Points on a hilly landscape, in no order, each with its height.
A climber steps from a point to whichever of its 2 nearest points has the largest rise for the distance, and stops where none of them is higher. Distance is the straight distance between rows; heights are no part of it.
j235 h=595: [ 15  -7   4  27  15   2   3  -9  26 -24  20   5 -19  -6  25  -7   8  -8
   4  32  -7  -3  -8  21   6   6   2]
j580 h=239: [ 22 -26 -16  11   6  -9   9   3   3   4  25  -1 -10 -36 -26 -13  31   2
  -3   5  12   8  -9   2   1 -22  -6]
j5 h=151: [  8 -29  22  27  -5 -16  18  10 -20   3  32 -16 -29  -3   8   7  20 -15
   2   6 -15   3  23  19  -9  -7   2]
j394 h=235: [  8 -17 -12 -12  17  16   0  -3   5  -1   0   6 -16 -16 -14  -2  -2   0
   5  -1  13   7  -4  -2 -11 -20 -10]
j777 h=68: [ -8  50  -5   4  -2  19 -25  32  18   1   1  19  24  -2  30  -4   8  -6
 -12  16  -6   2  15 -35   9   5  -8]
j551 h=86: [  7 -15 -12 -16 -14  29  -2  18   1  12  18   6  -4   1  -8  -7  -5  -8
  -8  40  24 -15  -6 -34 -13 -31 -21]
j55 h=416: [ -4 -30   6 -23   7  23  12  13 -14   0   0  -1 -35 -23  -8  14 -13 -20
  -1   7  -1   7  23   8 -30 -25 -11]
j636 h=262: [ -2   0  36   4  19  14  13  16   2 -17  33  12 -22 -26  19   5  14 -25
   9 -10   0  -4  16   5  12 -15 -21]
j190 h=363: [ 22 -39 -18  -6   5  -1  -2   2   4 -12 -26  -9  -9 -26 -11 -25 -14   2
  -2   7 -12 -15 -23  -2 -30  20  -8]
j122 h=445: [-10  32   7 -15  13  -4 -13 -32   4  -3 -23   6  22  12 -12  22 -10  13
   4 -37   4  12   2  21  12   4  15]
j275 h=286: [-11  29   1  12  10 -16 -17  11  -3  -6 -26   2  19 -16   4 -13   3   7
  -2 -43 -16   1  -4  -9   5  32  12]
j903 h=492: [ 15 -16 -22  18  -7  18   1  26   3   6  24  -4 -19 -26   5   1  23  -9
 -10  19 -14  19  14  -5   0 -25  -3]
j541 h=244: [ 11 -10  -9 -21  21  16   5 -23  10 -12 -19   5   5  -5 -16  -2 -18  11
   9  -7  15   7 -20   9  -2  -5  -3]
j73 h=326: [  0 -17  18  12 -16 -21   8  13  -3 -16  -7 -13  -4  24  30 -18 -13  -9
   3   2 -24 -38  -4  -4  -6  50  -4]
j232 h=283: [-17  23   9 -23  14   5  -8 -27  19 -19  -5  10 -18  29   3  25 -18  -1
   6  33  19   5  12  13   2 -15   4]
j791 h=551: [ 34 -26 -15  18   5 -17  13   5   1  -4  14   5  18 -52  -4 -27  26   3
   3 -17  -5   7 -19   7  20  14   2]
j528 h=298: [ -6 -18  33  -6  11   3  24  -5  -7  -9  20   2 -13  10   2  10   3 -13
   9 -11  17  -8   5  13   1  -7 -10]
j645 h=85: [ 27  -4 -18  -1   8   6  -4   3  35 -26   1   3  -5   5  -2 -23 -12  13
  -1  50  22 -13 -45 -16 -13   2  -9]
j523 h=316: [  6 -33  25   6   7   1  14  14   0 -14  22  -1 -26  -4  11  -1   8 -19
   7   7   4 -15  10  -1 -15  -4 -23]
j909 h=371: [  9  12 -23  10 -27   9 -20  -5   5  15   1  -3  32  24  12  -1   3   4
  -7  15  -1   5  -1  -6  15  -3   5]
j713 h=386: [-34  45  18 -11   9 -10  -9 -20   5   1 -11  11  10  27  -8  19  -1   3
   1 -41   8  11   3   3  21 -10  21]
j105 h=430: [  4 -11 -28  -3  -9 -10  -4  11 -21  26 -11 -12  -7 -18 -21 -10   5  13
 -18  -7 -10  11   1 -11 -23  -5   6]
j243 h=70: [  5  13 -19  12 -28 -10 -17  11  10  16  17   8  34  22 -10 -33  13  17
  -6  19  15   4 -20 -38  29  -4   7]
j230 h=79: [  8  21 -13   7 -13   7 -16  17  21  -2   8   5  23  15  10 -31  -3   8
 -11  32  15  -1 -25 -46  20   5  -8]
j699 h=97: [ -6  -6  11  -8  -4   2  -1   0  -3 -12  -5  -9  -8  14  19   5 -20 -10
   0  14 -13 -17  12   8 -20  15  -7]
j65 h=199: [-10 -19  17   2 -13  26   1  14  -9   7  19  -2 -12  -3  34  20   4 -30
   3  14 -12   7  43   8  -2 -18 -14]
j784 h=273: [ -3   3  13  12  11 -29  16  10  13 -20   1   3   2  26  -8 -35  -4  20
   7  -6  21 -31 -40 -25  14  32  -2]
j7 h=511: [  4   2 -10   2  18  10   5 -23  -1   0  -1   2   1 -30  -7  10   9   2
   3 -23   2  26   4  28   9 -20  -3]
j162 h=572: [ 10   1   5  17  15  -6   6  -2   9 -17   2  -5 -12 -14  13   2   1  -1
   5   0  -4   2   1  21  -4   9   3]
j757 h=308: [ 15 -10   6   7  -3 -16  13   3 -13   8   6  -1  12   4  -7 -24   7   8
   5 -25   0 -10 -18   1  12  19   3]
j861 h=247: [  2  24  23  -8   6  18  -9  -2  12   3   2  12  26  15  15  -2 -11   2
   7 -12  10  -4  -8 -17  20  18 -17]
j218 h=271: [-18  17  24 -23  12   5  -3 -12   1 -12   0   8  -7  25   2  22 -13  -2
   9   1  16   3   9   7   7  -2   7]
j914 h=213: [ -5   0   4  -5  -3 -12  17  -2  -9   8  29  -4 -27   9 -22   6  12   2
   2  13  26   6  13  -2   3 -39   5]
j344 h=126: [-10  18  16  17  16 -23   8  -7   0  -8   5  -5 -25   5   8  20  12  -3
   4  -6  -6  13  28  22   0 -14  20]
j444 h=254: [  9  -3  -5 -13  16   1  -2 -34  18 -19 -20   2   4  18 -21  -2 -25  23
  10   0  28  -8 -38  10   7   7  -3]
j803 h=295: [-27  37   1 -17 -16   0 -17  -6  -2  18 -13  11  15  42 -12  12  -3   8
 -11  -4   6  -6  -2 -18  19 -11  15]
j411 h=90: [ -7  -4 -15 -18   3  10  -6 -15  15 -16 -20  -2  -7  12  -4   5 -28   8
  -2  27   4  -9 -13  -3 -22  -9  -1]
j58 h=181: [  6 -18 -10  14  -1 -14  15  -2 -16   8  21  -8 -29 -14 -19  13  28  -2
   0  -5  -5  16  12  24 -10 -33  15]
j980 h=346: [-13  -2  10  12 -20 -20  -2  26 -11  -4 -24 -16   7   5  32 -14 -15  -7
   0  -7 -44 -33   5  -1 -17  57   3]
j751 h=269: [  1   3  -5  19 -16 -24   7  -6 -18  20   2 -10  20  -2  -7  -9  17   8
  -1 -22  -8  10   3   9  22  14   9]
j101 h=361: [-20  26  -3 -10   0   4  -8 -20   0   0  -1  -1  -9  18   2  34  -1   2
  -3  11  -2  27  29  28   1 -25  18]
j945 h=307: [  8  12 -14  -2  -2  16 -22 -34  17  -1  -5   3  12  20  15  19  -7   6
   0  30   3  19   8  25  16  -6   7]
j356 h=436: [ 15 -10  -6   7  24 -19  13 -22   0 -11 -16   3  -5 -48 -35  -2  10   3
  13 -40   4   8 -19  29   8   6   0]
j274 h=454: [ -3 -20   2 -27  -9  -8  18   0 -10   3 -13  -4 -10  23 -17  -1 -29  -4
  -5  21  18 -30 -20 -27 -39  -2  -8]
j481 h=139: [ -4  -6  23  28   1 -26  10  -5  -2 -14  23 -10 -32   7  11   8  12 -13
   2  16  -9  -1  21  21   1  -1  16]
j216 h=228: [ 11 -29 -15 -26   2  36  10  -5   0  13   6   2 -14 -16 -12   9  -5 -15
   1  12  22   2   1  -6 -18 -39 -20]
j530 h=88: [-29   9  33 -33  14  13  -4   5   6 -33 -21  14  -3  14  29  22 -31 -26
  11  25  -4  -8  13   7 -15  21  -8]
j519 h=431: [-13 -22   9 -20   9  -3  14  22   0 -12  -1  -4 -45  -8  -2   9 -22 -13
   3  17   0 -16  14  -5 -39 -13  -8]
j281 h=331: [ -9  41   8  26  17  -7  -8  20  20 -10  15  11  13 -19   7 -25  25  11
   0  -8   8  12  -1 -20  22  11  -3]
j684 h=422: [-27  34  -4 -12  10 -11   0  28  -2  -2   8  -2 -17  -3 -26  -5  11   7
  -9  -5  19  -7   4 -24  -9 -25   6]
j608 h=458: [-24  39 -12  -4   7 -14 -15   9  -4   9  -5  -5   3  -5 -29   1   9   7
 -14 -27  -1   6   8 -29  -9 -12  14]
j21 h=399: [  3 -39  -3 -20  -7  24   8 -12 -13   4 -15  -5 -15 -14  -3  24 -23 -15
   1   9  -6  12  19  18 -35 -17 -14]
j594 h=328: [  6 -30  12  -1   4  26   3  10   7 -13  10   5 -17 -13  23   6 -10 -24
   0  14  -8  -2  13  12 -23  -4 -18]
j888 h=289: [ 16  -9  15  15 -11 -30  16  10   5  -6  -2   3  13  35  13 -33 -15  11
   9   0   9 -34 -41 -12  16  36  -5]
j555 h=211: [  0 -17  19 -13  -7  35   3  -5  -9  17  14   6   8   5  27  27  -4 -22
   2   7   8  10  23   7   7 -16 -15]
j110 h=259: [-15  21  10 -24   1  10 -13  -9   2   3 -13   9  17  28  12   9 -14  -7
   9   3  11 -10   2  -8   8  13  -6]
j733 h=73: [  1  36  -6  -3  -3  20 -20  28  17   6   2  13  26   4  15 -17   4  10
 -11   9   6  -6 -12 -46  20  17 -18]
j904 h=69: [ -7  24 -10 -24  -3  26 -23  13   3   5 -12   6  23   4   4  -4  -6   1
 -10  -1  -1  -8 -15 -31   5   0 -14]
j560 h=314: [ 10  -7   8   8  -5 -15   4   6  16 -13 -14  -6   8  28  30 -23 -24   1
   2  27 -19 -30 -21  -7  -4  56  -6]
j9 h=392: [  7 -11 -24  24 -19  21  -9  14 -12  27  10   2  15 -38   7   3  32   1
  -6 -13 -14  30  22  11  15  -7  -3]
j981 h=349: [  9 -10 -22   1 -22   1  -6  -2  -8  25   9  -6  12  12  -7   3  11   9
  -7  12  -3  14   3  -3   9 -15   4]
j877 h=240: [  4  -6  16  -4  -7  22  -8 -14   4  -6 -22   4  24  24  49   3 -30 -11
   7  13 -16 -14  -6  10  -1  43 -13]
j151 h=67: [-21  43   8 -10  11  19 -20  12  14 -20 -18   8  10   3  34  14  -5  -8
  -2   1 -14   9  27  -2  -5  13  -1]
j451 h=229: [ -2  23  41 -10   4   3   9  -8  13  -6   6  18  20  38  14 -17  -7  -1
   6  -7  26 -11 -30 -27  34  17 -17]
j563 h=250: [ -9  35  27   8   9 -20   5   9  14 -15   1  16  17  33   4 -30  -3  13
  10   3  22 -12 -33 -30  25  33  -2]
j558 h=59: [ -4  22  -2  15 -10 -12  -6  15   1   8  17   3  20  16  -7 -26  11  11
  -8  -4  13   4 -11 -22  26   3  10]
j922 h=440: [ -8 -24   6 -14 -22 -16  15  23 -15  15  -5 -24 -21  26 -26 -13 -12  -3
 -13   9   7 -32 -11 -29 -31   0   4]
j835 h=355: [ 17 -25 -33  -9  -4  16  -9  28  14 -10 -23  -9  -3 -19   3 -26 -17   8
  -9  21 -13 -11 -10 -16 -37  14 -11]
j763 h=366: [  5 -24  -2  33  -1   8   9   3 -14   4  14  -1  -3 -40  17   4  24  -9
   8 -35 -36  28  19  31  12   6  -1]
j211 h=108: [ -3 -11  26   7  -2 -18  17  -4 -21  -4  -2 -12 -21   2   8   9 -12 -11
   5 -13 -17  -8  20  30 -13  17   6]
j969 h=48: [ -2  14 -10  20 -17   1 -14  20  -2  18  26   2  21  -5   8 -12  23  -1
 -11   4   3  13  11 -23  24  -4  -4]
j66 h=266: [ 16 -26   6 -19   4  -4  19 -25   6  -2  -8  -5   5  17 -25 -11 -16  13
  14   0  29 -22 -39   1  -7  10  -7]
j938 h=332: [-29  45  10  -2  -2 -27 -19  -7  -2  17 -22  10  16  38 -11  10   0   6
  -7 -34  -2  -8  -3 -11  16   4  23]
j133 h=168: [-25   6  12 -15   3 -25   2 -25 -14   7 -18  -7  -7  35 -20  24 -12   4
   7 -23   6  -6   9  18   7  -3  20]
j338 h=302: [ 25 -51  17  -1 -13   7  16  -9  -9   9  23   1  -7  21   9  -4  -1 -10
   8  26  18 -18 -18 -14 -12  -3  -8]
j143 h=394: [  6  24 -40  -9 -12  12 -24 -16  11  15 -12   4  35  18 -10   0  -2  24
 -11  18   9  10 -14  -9  16  -5   6]
j939 h=534: [ 40 -51 -20  29  -8 -16  14  14   0  -7  25   5   0 -44  -5 -28  22   3
   3   1 -17  -2 -26  -6  -2  14   2]
j74 h=453: [ 18 -20 -22  23  -6   7   5  -5  -4   6  16  -2  11 -47   6   0  38   0
   2 -16 -16  30   9  24  18  -8   3]
j3 h=503: [-27  34 -32  -8  -8 -14 -12  14  -1  12 -29  -2   2   5 -28  -4  11  25
 -30 -10  -4   3   0 -28  -6 -12  18]
j149 h=393: [ 11 -28   4  -3  26 -11  18  -5  -4 -17  -9  -1 -15 -41 -28 -10 -11  -1
   4 -33  -6  -2 -20  15 -16   6  -9]
j926 h=329: [  6 -17 -12   6 -15  11  -6 -15 -15  21  12  -4  -1 -10   1  24  13  -9
  -2  -5  -2  32  28  31   2 -26  -1]
j488 h=39: [ 10   6  -4  21 -23  23 -16  13   0  19  21   7  40  -3  31 -11  20  -1
  -8   7 -14  24   9 -10  28   5  -2]
j622 h=65: [-16  34  -4 -33  20  16 -23  20  12  -5 -23  11   6  -7  -6  -9 -11   4
  -9 -11  13  -9 -13 -35 -11   0 -16]
j854 h=290: [ 37 -51  -4   0 -13   4  15 -16  -9  12  11  -4   0   5 -17 -10   4  -6
   4   9  22 -23 -38  -5 -15 -11  -3]
j898 h=325: [-10  26   7  21  17 -22  -2   3  -6  -1   1   1  12 -18  -7  -6  19   2
   7 -45 -14  10   1   7  20  19  11]
j817 h=83: [  8  10 -22  -7  -1  19 -10  11  30 -13   3   9   6  16  13 -20  -9  12
  -1  51  22 -12 -31 -28  10   2 -12]
j984 h=304: [-15  37  -2  15   4  -7  -8  34  17 -18  11   6  -8  -6  -1 -23  17   0
  -7   6   9  -3  -8 -32  13  -7   0]
j884 h=330: [ -5  27   1  14   0  12  -8 -25   8  -6  15  -4  -1  16   8  13  10   4
   3  12  -1  16  24  28  18 -13  12]
j342 h=251: [ -2  24  21  -4   9   7  -7  -7  11 -16 -26  14  26   7  31  -6 -25   2
   4 -13 -19  -8   4  -5   2  39  -2]
j269 h=91: [  1 -17  40  14  -8 -20  16  -6 -11   8   9 -12   2  13   5  -3  -3  -7
   7 -25 -13 -13   3  17   6  19   2]
j96 h=84: [-32  24  20 -46   2   6 -10  10   0 -10 -25  12   7  33  20  31 -31 -23
  -1  29   0 -18  14 -12  -9  12  -3]
j27 h=164: [ 13 -40  10  16  -1  -1  23  11 -13  16  33 -10 -28 -25  -5  15  26 -16
   1   4  -3   7  11  19  -6 -27 -10]
j194 h=242: [  6   0  15  24  -5 -28  13 -11 -25  25  16  -4  12   3  -5   9  24  -7
   4 -32  -2  15  13  26  27  -8  11]
j147 h=352: [ 25 -26 -20   8   3 -12   4  -5   9 -15   0  -7   0 -13  -9 -25  -7  19
   3   5  -1 -16 -31  -5  -9  14   2]
j201 h=347: [ 10 -10 -27  -3   4  40 -10  28  13 -15 -14  -1   3 -34   9 -16 -11  -3
  -9  28 -16   4   1 -18 -18  -3 -18]
j706 h=483: [ 14  25 -17  35  20 -14  -7 -14  25 -30   8  11  -2 -19   2  -5  15  18
   7   7  -1  22   3  27  17  -3  26]
j309 h=379: [ -3  32   1  25  21 -10   7   8  10 -16  13  10  -2 -29  -1 -10  29   2
   2 -27  -2  19   6   7  25   3  10]
j612 h=390: [-15  25 -14 -22   1  -1  -9 -13  -1   4 -15  -5  -1  12 -18  15  -2  13
  -9   2   0  13   7   8  -3 -20  18]
j472 h=182: [-16  12  23 -20   9 -13   2 -24 -18   6 -11  -3  -9   5 -21  28  -3   3
   5 -34  15   5  17  12   3 -21   8]
j370 h=226: [-19   8  13 -17 -13 -12   7   8 -21  21  18  -8 -18  25 -25  13   2   1
  -4   3   6   5  19  -6  -8 -29   5]
j576 h=407: [-27  21  12 -12  -2 -14   6  33  -1   4  16  -6 -32   4 -13   1  -2  -2
 -13   8   8 -16   8 -31 -20 -10  -3]
j63 h=523: [ 17 -15  -1  28   6  -4  10  26  12 -12  37   2 -34 -33  10   1  31 -14
   2  28  -4   6  14   6  -2 -22   0]
j406 h=93: [  5  -3  -3 -10  -4  13  -7  -2   7   0  -7   1   1  14  14   4 -18  -6
   0  37   6 -12   2  -7 -13  -1 -11]
j928 h=312: [ 20 -29   9  11 -14  -4  13   1   7   5  37   4  -7   9  10  -9   9 -11
   8  38  11 -14 -14  -9   5  -9 -12]
j991 h=157: [-16   2  -1 -31   3  -9  -5 -22  -6  -1 -32  -6  -6  28 -27  15 -28   8
   9 -11  11  -9  -2   3 -18   0   7]
j614 h=220: [-14  -4  10 -18  24 -14  15  -9  -9   0 -11  -7 -12 -18 -43   4  -4   8
   2 -44  16   2  -5  13 -12  -9   6]
j412 h=557: [ 25 -21  19  29  14  -5  12   9  13 -27  42   9 -28 -17  20  -3  26 -17
  10  20   2  -7  -8   9   9  -8  -1]
j70 h=267: [-20  21 -12  -4 -33 -16 -16 -15 -20  28  -6  -2  12  38 -12  13   6   7
 -10   2  -8   7  10  -7  14  -1  25]
j549 h=630: [ 22  -8 -20  33   1 -11   5  19   5 -19   8   5  14 -54   3 -35  20   8
   0 -10 -21  18  -6   1  17  23  11]
j82 h=221: [  9 -27   1 -32  -7  30   0 -11 -19  22   2  -2   5   2   1  20 -12 -18
   6  15  19   8  16  -6 -11 -25 -15]
j478 h=238: [ -9  10   6  -1  25 -25  12  -4 -14  -2 -21  -9 -10 -23 -22   0  -5   9
   0 -43  -9   3   6   3 -10  10   0]
j728 h=374: [ 11 -36  -4 -12  16  -3  11   5  -7  -7 -23 -10 -21 -23 -29 -15 -20   6
   4 -20   4 -12 -16  -4 -26   3 -18]
j987 h=280: [  7 -13  35 -15  13  18  21   4  -7   3  31   6 -20 -16  -3  14   6 -26
  20  -9  21   2   7   6   4 -23 -19]
j332 h=303: [ 18 -16  12   7 -11   0  10  -4  12  -1  -2   0  16  34  23 -20 -17  -4
  15  19   3 -27 -34 -18   7  44 -14]
j658 h=426: [ -7  -7  20  -8 -12 -30  19  21  -8   2  16  -9 -27  21  -9 -11  -1  -5
  -8  14  16 -33  -3 -26 -23 -11  -1]
j248 h=263: [ -4  26 -13   2  18 -14  -4 -11   1  -5 -33  -5   6 -19 -12  -2   3  20
   0 -37 -16   7  -9   7  -1  28   9]
j552 h=378: [ 21 -48 -13  -9 -18  28   1 -21 -14  20  -5  -9  -1  -9  13  16 -10  -7
   7  12 -12   3  10  25 -17  -5  -4]
j696 h=200: [-10 -14  18 -13  13 -17  23 -32 -26   3  -3  -6 -16   4 -28  14   0   4
  17 -37  12  -2  -1  19   0 -10   0]
j237 h=253: [ 24 -35 -12   6   4 -19  17  -9  -2   3  27  -1 -11 -14 -36 -16  19   6
   3  11  27  -7 -28   0   0 -21   8]
j929 h=87: [ 15 -20 -30  -8   7   7   0   0  23 -22 -11  -6 -13   3  -5 -15 -29   7
  -1  35  10 -16 -25   1 -26  10  -9]
j553 h=338: [ 17 -21  -8   5  13  31  -8  13  21 -28   6   5  -6 -19  20  -8 -10  -5
  -3  19  -8   1   0   6 -17   1 -19]
j158 h=201: [-13  14  13 -24 -10  36  -9   1  -1  12   6   8  13  24  25  32  -3 -15
  -2  21  15   5  20 -15   9 -15 -11]
j656 h=143: [-18   5  -7  -1 -13 -39  -2  -6 -11   6 -25 -26 -16  27 -17   3 -13  12
 -12   1 -19  -7   6  11 -22  12  27]
j978 h=198: [ -5   0   7   9  14 -21  23  12  -4   3  33  -3 -38 -20 -28   6  21  -4
  -8  -5  14  10   7   7  -5 -35   2]
j947 h=249: [ -6  -5   4 -30  -9  24 -10 -14  -1   6 -23  12  27  34  34  14 -31 -13
   3  16  -1 -13  -2  -1   0  22 -11]
j271 h=272: [ 20 -27 -10   0  -7   7  18 -24   3   8  22   4   2   7 -18  -1  17   7
   5  11  30   5 -23   8   7 -29  -4]
j223 h=530: [ 20   2 -12  15  18 -13   8 -12  16 -23  -3  -1  -5 -25 -11  -9   9  17
   8   3   5   9 -13  25   9   5   6]
j239 h=74: [-32  37  20 -33  13  29 -27   4   5  -3 -20  18  16   4  29  34 -11 -17
   3 -16  -9   2  26 -10  -1   8   4]
j833 h=432: [ 10  26  -5  30   7 -24   2   7  12 -15  14   7  -6 -22  -6 -17  24   2
   1   8  -7  21   0   2  19  -3  23]
j446 h=61: [-17  30   4   1   0  24 -19  34  11 -10  -6   8   8 -14  31   8  -1  -9
  -6   8 -24  -6  23 -20 -10   8 -14]
j764 h=485: [ 18  -1 -12   7  24  -5   5 -33   5 -19  -9   4  10 -24 -17  -2   7  14
  17 -25  14  16 -18  31  15  -1  -2]
j739 h=373: [ -1 -18  -9  16 -21 -17   0  28 -13   2 -27 -20  -3 -13  11 -14  -2   0
  -6 -13 -51 -17   7   5 -24  38   4]
j118 h=291: [  6 -20   3  14 -14  -9   9 -22 -22  31  18 -13   7   3  -2  16  13  -4
   1 -13 -13  18  15  32   7 -15  12]
j111 h=278: [ 26 -39 -20  -6  -8  -6  15 -22   4   7  -4 -10   7   7 -35 -19  -4  18
   3  -2  28 -14 -43  -7  -1  -1  -3]
j371 h=236: [ 11 -11  19  20   7   9  12 -15  -4   5  32   4   0 -14  12  16  24 -16
  10 -10   8  23   9  32  26 -16  -3]
j283 h=16: [-16   3  11  20 -18  19  -5  45  -7   4  22  -1  -2 -14  31   4  18 -21
 -11  -3 -38   7  32 -11   7   1 -12]
j152 h=403: [  0 -17 -29   5 -13 -10   2  14 -22  16 -28 -13   4 -21  -2 -12   2  13
 -13 -15 -33   3   5  -2 -17  23  13]
j955 h=245: [-18   4   1   3 -27 -13   1   0 -29  28   2  -7   0  31 -12  14   4  -3
  -9   0  -5  -1  21  -2  -5 -11  19]
j385 h=150: [ -8   2 -17 -13 -11 -14  -4 -22  -7   9 -32 -12  -4  26 -22   1 -26  21
 -19   4  -2  -4 -10   8 -16   2  13]
j956 h=441: [-13 -18   6 -27   2   8   4  12  -6  -1  -2  -3 -21   3 -13   0 -20  -5
  -4   9  10 -16   3 -20 -22  -5 -13]
j755 h=252: [ 19 -25  10  -2   4  -1  17 -23  -4  11  29   1  -2   3  -5   7  17  -6
  15  -8  22   6  -5  24  24 -24  -5]
j260 h=28: [  3   4  11  23 -19  23  -8  33  -7  19  25   8  23 -15  33  -5  25  -9
  -6  -5 -25  11  22   1  19   6 -13]
j577 h=89: [  7 -11 -11 -11 -16  32  -7   9   2  13   6   7  12   7  14   2  -1  -9
  -6  35   2  -1   4 -16  -3 -19 -19]
j202 h=265: [-11  30  -1  -1  18   3 -10   6  10 -11 -32   3  14 -11  14  -9 -14   2
   4 -18 -14 -15   5  -6  -8  24  -1]
j539 h=60: [-17  21  -1 -30  15  -2 -10  12  -2 -10 -27   2 -11  -9 -21   2 -21   3
  -8 -17   8 -10   1 -28 -21  -4  -7]
j343 h=588: [  1  23  -9  11  21  22 -14 -26   9  -8  -8  13  22 -34  -2  14   3   5
  -1 -33   4  28   2  19  10  -9  -2]
j335 h=227: [-14  28  -3  21  -2 -20  -7 -18 -10  15  -4  -3   7   5  -4  11  10   6
  -5 -22 -11  21  18  16  17   1  22]
j660 h=459: [  7 -21 -32   6  -9  11  -3   9 -10  16   3 -10  -5 -28 -15  -3  13   3
 -11   0 -18  16  12   1 -11 -24  -1]
j862 h=49: [ -9  31 -15  -5  -7  -7 -25  10   4  18 -10  -1  26  16 -17 -15   6  13
 -13 -14   5   3 -22 -24  13   0   8]
j326 h=357: [ 22 -28 -22   7   1  23  -4 -22  -3   3  -3  -8 -13 -11  10  21   3  -5
   4   9 -15  22  20  29 -10 -24  -8]
j931 h=80: [-37  23  28 -42   1  11 -15  18  -7   4 -21  13   3  10  20  35 -17 -24
  -1  -4  -5 -14  18 -26  -9  12   2]
j504 h=132: [-14   9 -15  19 -15 -32  -2  -7 -23  13 -21 -18 -14   1 -12   6   1  15
 -12 -12 -31   9  23  16 -15  11  28]
j602 h=237: [  9   1   6  13   4  13 -15 -12  19 -21 -19  12  27   6  39  -6 -24   6
  12   6 -13  -7  -7  17   9  38  -9]
j650 h=327: [  6  -8  -7  19 -16  -3   5   4   3  11  25  -7  -1  12  -5 -10  14   2
   1  29  13  -2  -3  -2   5 -14  12]
j259 h=92: [-27  -1  23 -23  -3  -4   2   5  -4 -23 -27  -4 -17  18  18  20 -33 -13
   8  21 -10 -22  16   7 -36  28   1]
j354 h=294: [ -9  11   8 -19   8  28 -13 -34  16 -14  -3  13  16  26  17  29 -21  -6
  11  30  11  11   8  16  14  -4   0]
j870 h=287: [  1   4  17  25  -1   7   9   3 -10  12  29   0   5 -27  20   6  30 -16
   8 -27 -22  18  21  27  20 -11  -5]
j368 h=40: [-13  42 -20  -3  -4 -22 -18  -2   3   5 -27   2  28  18 -17 -17  -7  27
 -11 -27  -7  -9 -16 -25   9  17  24]
j651 h=335: [ 15 -10 -15  15 -11 -23   6   0   4  -1  -2  -2  11  16 -13 -24   3  17
   2   5  11 -12 -31 -17  10  16  13]
j953 h=119: [ -7  -4  -2  17  -8 -14   8  -2 -26   5  -7 -15 -26  -5  -3  15  -4   1
   1 -18 -19   3  24  25 -15   1  22]
j546 h=508: [  2  24 -10  -5   9  10 -17 -31  -1  10 -22   7  29 -15  -4   9  -1   7
   7 -42  -2  17  -9  14  15   2   1]
j487 h=418: [ -5  14 -41  -6  -6   4 -22 -16   4  12 -25  -6  19   0 -27   3   0  26
 -11   0  -2  13  -1   5   4  -7  12]

Call two points neighbours if one is among the 2 nearest of the other. Go from one point of each pair to the other, from neighbour to neighbour, staying as high as possible. Name the lowest point that can't be avoided.
j343 / j235 => j764
j487 / j3 => j602
j274 / j3 => j576
j74 / j343 => j9

For each start below, name every point that the climber comes to, in order.
j260 => j488 j969 j558 j243 j230 j817 j645 j929 j411 j406
j551 => j216 j394 j541 j444 j66 j111 j854 j338 j928 j650 j981 j909 j143 j487
j784 => j888 j332 j560 j73 j980 j739 j152 j105 j660 j903 j63 j412 j235
j82 => j216 j394 j541 j444 j66 j111 j854 j338 j928 j650 j981 j909 j143 j487
j481 => j5 j27 j58 j978 j914 j370 j955 j70 j803 j938 j713 j122 j546 j343
j877 => j947 j110 j218 j232 j354 j945 j884 j101 j612 j487
j861 => j110 j218 j232 j354 j945 j884 j101 j612 j487
j194 => j118 j926 j326 j552 j21 j55 j519 j956 j274
